The views of a scene show one set of named points, each view turned or mirrored, and shifted as a whole, with a little noise and some points left out.

Scene 1
View 1
Bod: [-8,-9,3,-3,-18,-8,8,-1,2,9,28,-5,4,4,-15,1,10,-5,16,11,2,-18,-6,11,35,14,-6,12,-7,-5,-15,8,-19,-12,4,8,-10,19,-1,22,0,0,9,-17,-10,5,-14,-22,-28,-17,-33,9,0,7,17,-33,-14,11,-23,-21,-11,0,26,1]
kaged: [-12,2,8,10,-16,1,-6,3,-2,8,11,3,1,10,-24,6,14,-9,3,7,12,-9,-2,2,26,1,4,9,-17,-2,-21,-3,-23,-11,0,13,-2,9,2,27,20,4,0,-16,-20,9,-6,-14,-22,-11,-24,0,3,-1,23,-18,-20,19,-14,-12,-19,-8,16,15]
Fiva: [-2,-8,-3,-2,-21,-20,6,-2,-1,-12,26,-5,11,9,-21,-4,6,-14,22,2,3,-14,-10,10,37,14,-2,9,11,1,-23,4,-12,-3,-2,13,-2,27,4,34,-11,1,14,-13,-6,14,-11,-12,-21,-29,-14,16,4,13,3,-37,-20,3,-37,-15,-13,-10,27,0]
Lise: [-18,8,13,13,-22,-2,-18,-1,-2,-9,2,11,11,17,-33,10,15,-24,1,1,19,4,4,-8,27,-10,15,9,-4,6,-33,-14,-20,3,-7,10,4,12,15,35,17,3,4,-14,-29,24,-7,-5,-11,-20,-6,2,3,4,22,-19,-29,11,-25,-10,-20,-26,5,10]
ran: [-6,-12,16,39,-20,-2,0,11,-12,38,7,4,5,7,-22,3,14,-7,6,33,6,-26,-24,-14,32,-5,-16,2,-30,-34,-8,-4,-27,-36,-8,19,-8,18,-2,37,51,11,2,-14,-18,-15,-3,-9,-47,-40,-27,6,3,12,31,-18,-19,10,-8,-17,-12,4,41,22]
Pake: [0,-3,-1,11,-15,-7,-1,9,-11,-1,11,-8,-3,13,-23,-1,13,-1,8,7,9,-19,-16,10,30,7,-2,3,-14,-6,-19,-4,-22,-20,-2,24,2,14,-4,33,19,6,0,-10,-9,3,-3,-7,-25,-15,-17,3,11,-2,13,-14,-20,18,-15,-7,-18,-5,29,24]
Kizip: [-27,-4,25,12,-25,1,-4,-12,9,21,20,17,22,4,-25,9,14,-27,10,19,6,-4,7,-16,36,-8,2,16,-9,-10,-23,-1,-19,1,-5,-6,-15,20,15,21,9,-2,17,-21,-33,15,-18,-27,-30,-41,-30,6,-14,20,36,-43,-21,-1,-30,-29,-6,-14,10,-14]
samo: [-6,13,-3,3,-15,-3,-15,10,-10,-26,-3,-2,-7,21,-30,7,15,-6,-3,-10,23,0,-4,9,19,-3,17,5,-9,14,-33,-16,-21,-4,-2,27,13,3,4,37,20,6,-9,-9,-17,23,1,1,-1,7,-1,-4,18,-12,13,0,-27,27,-14,4,-28,-22,7,32]
fumok: [12,-3,-16,5,-13,-17,4,17,-15,-18,13,-20,-11,16,-17,-7,9,8,13,0,8,-26,-26,24,28,18,-6,0,-8,-2,-17,0,-19,-24,2,36,7,17,-11,41,12,10,-5,-7,5,0,2,0,-21,-3,-12,8,22,-9,-2,-7,-17,25,-15,1,-23,0,38,34]
mapo: [-5,-4,1,-2,-15,-3,2,4,-1,2,18,-6,0,7,-17,2,12,-3,10,6,5,-14,-8,12,29,12,-1,9,-10,-2,-16,1,-20,-13,0,15,-6,13,-2,25,7,3,1,-13,-9,7,-8,-17,-21,-10,-26,4,8,1,16,-21,-16,18,-17,-12,-15,-4,21,12]
voker: [-3,9,-6,-3,-13,-2,-9,8,-7,-21,6,-9,-8,16,-23,5,13,-1,1,-9,17,-5,-5,18,22,6,11,5,-11,12,-27,-8,-20,-7,3,26,7,5,-3,31,10,6,-6,-9,-10,18,-1,-7,-6,10,-11,-2,15,-13,10,-6,-21,28,-13,-2,-24,-13,11,27]
kirig: [4,-11,3,34,-24,-17,-1,13,-18,7,8,-4,8,13,-28,-4,6,-11,16,20,7,-26,-29,-6,36,1,-14,-1,-10,-21,-17,-8,-18,-28,-11,26,4,27,0,52,32,12,5,-8,-10,-5,2,3,-36,-41,-5,13,10,12,8,-18,-25,7,-22,-8,-14,-3,48,24]
paluz: [-1,-11,1,13,-22,-17,5,4,-7,1,20,-5,11,9,-23,-4,8,-10,20,13,2,-20,-19,3,38,9,-8,4,-1,-13,-17,2,-14,-14,-6,17,-4,27,1,39,8,4,11,-13,-9,2,-7,-9,-31,-35,-16,15,5,14,10,-30,-19,5,-28,-14,-13,-2,38,9]
Vav: [-1,-19,1,4,-19,-17,17,1,-3,14,34,-12,11,1,-15,-6,7,-5,27,20,-5,-29,-19,9,43,20,-19,8,-1,-19,-9,13,-14,-18,-2,10,-12,29,-5,28,-2,1,16,-15,-3,-6,-13,-21,-40,-38,-34,18,-2,18,12,-41,-13,3,-28,-25,-7,8,43,-4]
detup: [-2,-3,-1,12,-20,-14,-5,6,-10,-13,11,-2,5,15,-27,-1,10,-13,14,3,11,-13,-14,4,32,4,2,4,-1,0,-25,-6,-15,-11,-5,21,4,20,2,40,12,4,5,-10,-11,11,-4,-2,-19,-22,-4,8,10,5,8,-19,-24,11,-26,-7,-19,-12,26,18]
Loko: [-7,-6,2,-6,-16,-2,6,1,1,8,25,-9,2,5,-13,1,12,0,13,8,2,-17,-5,14,33,15,-5,12,-13,-3,-14,8,-21,-12,4,12,-11,12,-4,17,2,0,4,-16,-8,5,-12,-24,-25,-9,-37,7,3,2,18,-27,-12,18,-17,-17,-12,2,23,6]
mudo: [-16,4,11,4,-18,0,-9,-2,1,-1,8,5,6,11,-26,8,14,-15,4,5,14,-4,2,1,26,-2,9,11,-9,2,-27,-5,-19,-3,-1,10,-3,11,8,26,12,1,3,-15,-24,18,-9,-16,-17,-11,-20,1,2,3,22,-21,-23,14,-21,-12,-17,-17,10,7]
Fabid: [7,-14,-12,7,-23,-30,10,6,-11,-23,26,-13,12,12,-24,-12,1,-12,31,4,2,-24,-26,12,44,19,-9,2,16,-6,-21,3,-6,-9,-7,22,5,37,1,48,-9,3,17,-9,5,10,-4,0,-26,-37,-2,27,13,14,-10,-34,-21,1,-42,-10,-15,-5,44,11]
Suvas: [-11,3,13,26,-20,0,-14,7,-10,5,-2,9,5,15,-30,8,14,-16,-2,10,17,-7,-8,-10,26,-10,6,4,-16,-8,-24,-14,-23,-14,-7,17,4,13,8,39,33,7,0,-14,-25,9,0,-4,-24,-23,-11,1,5,3,23,-12,-25,15,-16,-8,-18,-14,19,21]
kivi: [-1,-1,-2,8,-12,1,-1,11,-9,10,11,-10,-11,8,-16,2,14,9,2,9,11,-20,-13,14,24,10,-4,4,-28,-8,-14,-1,-26,-27,3,26,-1,5,-9,26,27,8,-10,-13,-9,-4,-1,-14,-26,1,-28,-2,13,-9,21,-6,-14,29,-1,-6,-19,3,27,30]
View 2
kaged: [-4,-25,-7,-17,11,-5,10,-4,8,0,-20,-23,-18,8,-11,27,-30,-6,-13,27,-6,-21,-2,10,3,-8,5,-22,-7,1,-7,3,10,4,35,-2,-6,-15,7,-11,-4,5,6,-10,7,2,6,-20,-8,-28,-13,-10,-7,-12,10,-3,11,-20,-29,-17,4,4,18,-6]
ran: [-7,-22,-6,-11,21,14,37,-2,11,23,-10,-27,-16,19,-12,21,-27,-25,-19,9,-31,-11,-34,15,6,-17,22,-40,-11,-13,2,15,17,-8,28,-10,22,-16,-12,-43,23,19,4,-27,10,1,16,-1,3,-37,-28,-9,-10,-14,-8,0,32,-21,-50,-13,5,0,-4,3]
samo: [-10,-26,-13,3,-4,-3,10,-10,14,-1,-15,-24,-12,1,8,21,-29,2,-12,22,1,-41,25,8,-3,-3,5,-5,-14,26,-12,4,-2,10,37,7,-16,-16,18,2,-10,-5,-2,6,-2,-9,0,-38,-21,-21,-5,-8,2,-19,18,-10,-11,-20,-30,-26,2,6,24,3]
mapo: [6,-25,-3,-30,17,-7,0,-6,4,-6,-14,-29,-20,9,-16,34,-27,0,-6,22,-4,-15,-9,3,-3,-6,4,-22,1,-5,-11,2,11,-1,32,-1,-8,-8,2,-5,-2,8,10,-22,2,6,11,-15,0,-35,-15,-7,-9,-6,7,2,9,-18,-22,-11,7,1,23,-10]
Bod: [10,-24,3,-41,24,-11,-3,-2,-2,-7,-20,-30,-24,11,-26,38,-29,-3,-7,31,-5,-9,-18,5,3,-6,3,-27,3,-15,-7,-3,17,-3,26,-6,-6,-8,0,-9,-6,9,15,-28,9,13,11,-7,6,-31,-16,-8,-12,-5,7,5,20,-16,-17,-8,8,2,20,-14]
Kizip: [-8,-26,8,-32,19,-14,13,8,3,5,-44,-22,-26,10,-38,29,-35,-15,-22,60,-9,-3,-11,21,25,-14,6,-39,-8,-22,11,-7,26,10,32,-14,-2,-20,2,-35,-18,9,14,0,34,16,8,-7,-2,-18,-8,-23,-22,-5,19,-9,34,-15,-26,-19,2,19,16,-15]
Suvas: [-13,-24,-8,-1,7,1,24,-4,13,12,-19,-22,-14,7,-4,20,-30,-11,-21,26,-13,-26,0,14,7,-11,10,-23,-12,6,-1,6,10,7,33,-2,2,-18,6,-23,1,4,0,-1,12,-4,3,-22,-12,-24,-12,-12,-6,-18,11,-8,13,-20,-39,-21,6,7,12,2]
Fabid: [3,-26,31,-25,25,0,-10,-6,-23,-7,-21,-53,-18,0,-9,30,-16,8,-8,30,-11,-28,-11,9,-14,10,-2,-5,9,-6,-7,-8,15,19,-6,-2,0,4,4,3,4,2,-13,-44,9,16,-7,-4,20,-15,-15,15,-5,-20,17,-14,17,-16,-19,16,24,-1,14,5]
voker: [1,-26,-16,-13,3,-5,-1,-10,11,-7,-7,-25,-14,3,1,30,-28,8,-3,16,5,-32,15,1,-8,-3,1,-8,-7,17,-17,2,-1,2,39,6,-19,-10,14,11,-7,0,5,-9,-9,-4,5,-32,-13,-32,-9,-6,3,-14,11,1,-10,-21,-23,-18,6,1,30,-3]
paluz: [-1,-25,13,-24,23,0,6,-2,-9,-1,-21,-39,-19,9,-14,27,-22,-6,-13,27,-16,-19,-18,11,-3,-3,7,-21,2,-11,-4,0,15,10,11,-6,5,-5,0,-14,4,8,-2,-33,12,11,3,-5,12,-22,-16,1,-8,-16,10,-7,23,-17,-30,1,13,1,11,0]
Lise: [-16,-27,-1,-9,4,-10,9,-1,9,1,-34,-20,-18,3,-9,24,-31,-4,-18,44,-1,-28,15,17,13,-6,1,-19,-12,8,0,-3,8,17,33,-2,-11,-21,15,-14,-17,-2,0,9,17,1,-1,-27,-16,-14,-4,-16,-8,-15,24,-13,8,-18,-30,-24,2,15,22,-4]
Pake: [1,-23,-5,-16,14,1,10,-7,5,0,-8,-32,-16,9,-6,28,-27,-3,-8,13,-10,-23,-8,5,-8,-5,8,-17,-3,2,-11,5,8,0,28,1,-1,-10,1,-7,8,8,3,-24,-1,0,8,-15,-1,-32,-18,-1,-3,-14,5,0,9,-19,-30,-9,8,-3,15,1]
fumok: [7,-23,-4,-17,15,5,1,-15,0,-4,4,-40,-15,7,7,33,-18,6,0,-2,-8,-33,-6,-4,-23,2,7,-6,2,12,-23,7,1,-2,19,6,-2,-1,3,10,15,5,-4,-41,-15,-3,5,-20,2,-37,-19,10,4,-17,1,2,-3,-22,-26,-1,16,-11,19,3]
kirig: [-8,-23,11,-4,20,12,22,-7,-5,14,-14,-39,-14,9,1,20,-18,-12,-18,14,-27,-28,-18,13,-6,-5,14,-20,-3,-3,0,9,12,9,9,-4,16,-7,-2,-24,22,9,-14,-34,9,1,2,-7,9,-22,-23,6,-2,-24,4,-11,23,-20,-44,0,15,-4,1,12]
Loko: [11,-24,-4,-40,21,-9,-3,-3,2,-7,-14,-30,-24,13,-25,38,-30,0,-4,24,-2,-7,-14,1,-1,-6,2,-27,1,-14,-11,-1,13,-7,31,-2,-7,-9,1,-4,-4,10,18,-29,4,12,13,-13,2,-38,-15,-8,-9,-5,5,6,14,-18,-19,-10,6,1,23,-15]
View 3
voker: [3,6,4,-31,-17,-16,0,1,4,11,-7,5,-8,26,-7,-13,-10,30,-6,-7,-33,-1,15,12,17,-5,21,2,-24,6,-12,10,-27,12,19,0,-26,-33,3,8,17,-4,15,-2,-33,-8,44,1,9,-19,1,-3,13,-25,-7,19,3,-13,3,-12,-4,9,-6,-14]
mudo: [-3,12,9,-24,-17,-18,-2,5,-3,7,0,12,-15,25,1,4,-13,39,18,-2,-14,1,9,-9,7,-1,14,-6,-21,9,-2,14,-9,15,10,-5,-10,-14,12,-4,15,-11,20,-6,-40,-5,24,1,10,-27,-7,-3,0,-17,-1,7,10,-6,9,3,7,9,4,-15]
kivi: [-4,6,3,-31,-11,-6,-6,4,18,15,-16,1,3,26,-21,7,-10,27,0,3,-21,-3,7,23,28,-10,21,6,-11,10,-5,5,-15,23,32,10,-2,-12,13,12,8,11,9,-2,-24,-16,29,1,14,-14,-3,-3,26,5,-10,8,3,-12,6,-3,16,11,-6,-9]
kirig: [-6,5,13,-30,-3,-16,-22,-1,8,-16,-18,2,-2,13,-14,12,-12,27,27,-7,-24,-1,19,7,29,-31,12,-13,9,16,25,-16,4,26,6,14,-11,11,5,18,31,13,-5,4,-27,-21,34,2,0,-1,-14,-2,-15,17,-26,-10,8,-2,8,-8,19,2,1,-17]
fumok: [-2,-1,8,-35,-7,-7,-15,-6,14,-1,-15,0,6,21,-16,4,-3,15,-12,-11,-45,-5,26,24,29,-21,25,-3,-4,11,-1,-3,-21,20,24,5,-19,-20,5,19,22,11,-1,7,-21,-13,53,-1,6,4,-7,-2,12,-6,-25,21,5,-13,-3,-14,7,1,-19,-14]
Vav: [-17,-1,21,-33,-7,-3,-33,-5,9,-10,-4,10,-2,11,-3,48,0,16,18,-2,-23,-7,20,-10,8,-12,26,-17,3,15,10,8,7,34,18,-17,20,15,30,-8,21,0,0,9,-21,-7,21,-5,13,3,-31,-4,-8,7,-26,14,24,3,-3,18,33,-16,-22,-13]
kaged: [-3,10,9,-27,-14,-16,-6,4,2,5,-5,8,-11,22,-4,4,-12,35,17,-3,-16,0,9,-1,15,-8,15,-5,-16,10,1,6,-10,19,14,1,-9,-11,8,1,17,-5,16,-5,-37,-10,24,2,9,-21,-7,-4,1,-9,-5,4,9,-6,8,-1,9,7,3,-14]
Fabid: [-8,-3,22,-37,-6,-15,-29,-9,1,-27,-1,8,-3,11,5,23,-1,16,10,-20,-47,-5,37,-10,10,-23,22,-26,4,19,16,-2,-6,20,-1,-13,-15,-5,12,2,38,-1,-4,11,-23,-6,47,-6,1,13,-29,-3,-27,-15,-33,20,20,-4,-3,-2,11,-18,-23,-20]
Lise: [1,14,8,-24,-17,-26,-1,6,-9,2,1,12,-21,24,4,-9,-18,48,27,-6,-14,4,9,-15,6,-3,10,-10,-24,8,4,11,-9,11,-3,-2,-23,-15,3,-2,25,-16,21,-9,-46,-7,27,1,4,-33,-3,-2,-12,-22,1,1,7,-4,13,-3,0,12,15,-17]
detup: [-3,7,11,-32,-12,-20,-13,-2,1,-7,-4,8,-10,19,-2,4,-10,31,15,-12,-32,-1,22,-2,13,-16,16,-11,-10,11,9,0,-8,17,6,-1,-19,-12,5,7,28,-4,7,1,-34,-10,38,-1,3,-9,-11,-1,-12,-12,-16,7,10,-6,4,-7,6,1,-2,-16]
samo: [6,11,0,-29,-17,-23,7,4,1,8,-5,6,-11,28,-6,-26,-15,38,3,-12,-31,0,14,10,18,-6,15,1,-25,7,-8,5,-28,6,12,8,-39,-39,-6,10,22,-5,18,-7,-39,-9,47,3,4,-24,7,0,7,-30,-2,12,-1,-15,7,-19,-12,15,5,-15]
Pake: [-4,5,9,-30,-9,-11,-12,1,9,2,-12,4,-3,21,-12,7,-9,27,7,-3,-25,-2,15,10,23,-15,19,-3,-8,11,3,0,-11,21,21,4,-10,-9,8,10,19,5,6,1,-26,-13,34,1,7,-10,-9,-2,7,-2,-16,6,7,-10,4,-5,12,3,-6,-14]
Suvas: [-3,14,6,-24,-12,-21,-3,8,2,3,-10,5,-13,23,-9,-5,-20,43,27,-1,-13,3,7,1,20,-13,8,-3,-12,11,10,-3,-3,17,8,11,-17,-6,2,10,20,0,13,-7,-41,-16,23,3,6,-25,-1,-3,-3,-1,-5,-10,4,-6,16,-7,9,16,17,-15]
ran: [-9,12,9,-25,-4,-8,-17,7,15,2,-21,1,-2,16,-21,23,-15,34,33,8,-2,0,1,11,31,-24,8,-4,7,12,21,-11,10,33,20,18,12,25,12,15,15,18,1,-2,-27,-25,9,5,10,-11,-9,-5,4,35,-15,-22,7,-1,18,5,32,9,10,-13]
Fiva: [-7,3,20,-34,-11,-18,-22,-6,-5,-17,3,12,-11,15,8,19,-4,24,15,-15,-36,-5,29,-13,2,-12,22,-23,-8,16,7,7,-6,18,1,-17,-11,-9,14,-5,30,-10,5,6,-32,-2,37,-5,3,-1,-25,-2,-22,-23,-21,20,20,-3,-1,3,9,-13,-15,-18]
View 4
ran: [8,8,6,8,-4,-12,-11,18,10,8,-11,10,-3,-25,13,1,-23,13,0,-41,-32,-19,-23,41,21,7,3,-12,-1,0,-16,-27,8,18,-35,-10,31,2,18,2,25,-26,-15,11,-11,-3,-10,-5,18,17,-26,35,52,-29,28,-29,1,-8,16,-17,-8,-12,5,4]
kivi: [-1,8,7,6,3,-2,-25,25,-2,0,2,7,-18,-16,15,-2,-10,-2,3,-7,-25,-9,-19,25,22,15,-3,-17,-28,-6,-6,6,2,5,-10,-5,13,-10,14,12,29,-25,8,12,3,19,-1,-16,32,41,-17,22,44,-21,11,4,0,-6,13,-7,-12,2,-12,12]
voker: [-6,-3,9,-10,-12,-4,-28,30,-9,-13,4,23,-22,-1,5,-12,-1,-17,21,13,-9,-1,-13,10,22,14,-3,-11,-34,-5,6,16,-4,-4,-5,-8,2,-18,-3,29,27,-4,10,7,15,34,8,-4,32,43,-5,34,37,-15,0,7,0,7,1,-1,-9,16,-15,9]
Lise: [3,-16,2,-18,-40,-11,-13,21,-4,-20,-5,43,-17,-2,-5,-15,-7,-16,33,-6,-8,-4,-12,16,21,-4,4,-2,-16,9,3,-12,-10,5,-15,-10,15,-11,-12,31,19,13,-8,5,3,27,11,10,25,31,0,50,33,-24,11,-24,4,9,-7,4,-7,3,-4,10]
samo: [-8,-5,12,-15,-21,-7,-30,33,-14,-22,4,32,-17,1,0,-18,-3,-24,27,12,-3,-1,-14,13,25,17,-4,-16,-38,-6,9,10,-5,-7,-13,-16,7,-18,-7,42,32,5,7,10,20,32,10,2,31,43,-6,44,39,-14,-2,-1,-3,13,-7,4,-10,16,-10,1]
mapo: [4,-7,-1,-4,-5,-6,-13,16,10,0,0,15,-21,-7,6,-4,-3,-3,15,-4,-20,-7,-13,12,16,5,3,0,-13,3,-3,7,-3,10,-4,5,5,-10,6,10,14,-12,1,0,-3,23,6,-6,29,36,-6,29,33,-23,12,2,5,-6,11,-10,-4,7,-14,20]
paluz: [7,-12,4,-8,1,-13,0,18,17,7,-8,13,-14,2,3,-11,-6,7,17,-18,-20,-15,-11,13,17,8,0,9,13,7,-5,4,0,15,-21,2,4,-2,12,6,7,-11,-11,-5,-6,16,1,4,13,17,-14,48,35,-16,15,-11,5,-1,15,-22,8,14,-7,7]
Loko: [6,-6,-5,-2,-3,-1,-14,10,13,3,1,11,-27,-9,10,-1,0,1,14,0,-22,-6,-10,8,13,3,2,5,-12,5,-1,14,-6,11,5,13,-1,-11,5,5,6,-14,3,-3,-8,28,8,-13,31,41,-3,22,28,-24,11,7,9,-11,15,-12,-4,4,-20,32]
mudo: [2,-11,-2,-8,-21,-6,-15,17,3,-9,-1,27,-20,-7,3,-10,-3,-9,23,-3,-15,-4,-13,13,16,0,5,-1,-17,6,1,2,-7,7,-6,-1,9,-12,-3,19,16,0,-1,1,-2,26,8,-3,29,36,-3,36,32,-25,12,-8,6,-1,2,-3,-7,3,-10,19]
Pake: [1,0,8,-3,0,-10,-15,24,3,-1,-1,12,-14,-4,9,-7,-7,-1,12,-8,-19,-9,-16,17,20,16,-1,-7,-13,-3,-3,7,1,6,-17,-5,8,-10,9,15,22,-14,0,4,3,18,3,-4,24,29,-13,37,40,-16,10,-2,2,1,10,-12,-3,9,-10,8]
Suvas: [3,-4,8,-7,-24,-12,-17,26,-2,-13,-6,29,-9,-9,2,-10,-15,-7,19,-17,-16,-9,-18,29,23,6,1,-11,-15,2,-3,-16,1,6,-25,-14,22,-7,-1,24,28,-1,-8,11,4,17,3,5,24,25,-13,43,43,-25,15,-24,1,5,-1,-2,-11,-1,3,2]
Kizip: [16,-22,-14,-12,-41,-8,1,0,16,-6,-10,39,-18,-15,-1,-4,-8,-1,28,-27,-22,-8,-9,19,12,-22,16,17,7,21,-6,-26,-12,23,-10,8,20,-5,-8,6,1,6,-17,-2,-23,16,10,6,25,23,4,39,25,-39,29,-35,13,-10,3,-2,-4,-15,-2,30]
Vav: [15,-12,-5,-3,11,-10,7,7,28,19,-8,4,-20,-4,10,0,-4,17,10,-22,-29,-16,-11,11,11,4,6,20,24,11,-10,8,-1,25,-10,17,1,-1,17,-11,-6,-21,-12,-12,-19,15,1,-5,15,18,-13,36,28,-21,20,-6,10,-11,25,-27,10,8,-12,24]
Bod: [10,-11,-7,-4,-3,-5,-5,9,17,6,-3,12,-22,-9,8,-3,-3,5,15,-10,-23,-9,-11,10,13,1,6,9,0,8,-4,5,-4,17,-3,12,3,-8,6,1,5,-12,-3,-6,-14,22,7,-8,26,32,-4,30,27,-25,18,-4,10,-9,16,-15,0,2,-14,27]
Fiva: [8,-20,-1,-16,-5,-12,3,14,17,3,-3,20,-22,10,-1,-12,1,-1,27,-4,-14,-8,-7,-1,12,4,2,16,12,11,2,13,-6,14,-9,8,-5,-8,2,8,0,0,-8,-12,-6,28,6,5,16,21,-3,49,24,-15,10,-5,8,2,14,-18,10,19,-12,16]
detup: [2,-9,9,-14,-7,-13,-8,24,5,-5,-5,22,-13,5,1,-16,-5,-4,23,-6,-12,-10,-12,11,19,12,-1,1,-5,2,1,6,-2,7,-21,-7,6,-9,3,21,17,-2,-6,1,6,22,3,4,18,22,-13,51,37,-13,7,-9,2,8,6,-12,3,16,-7,2]

In a view up to two points have been moved. Name them for each view, in the order of its rows, or write -.
view 1 => kaged
view 2 => samo
view 3 => Fiva
view 4 => Loko, mudo
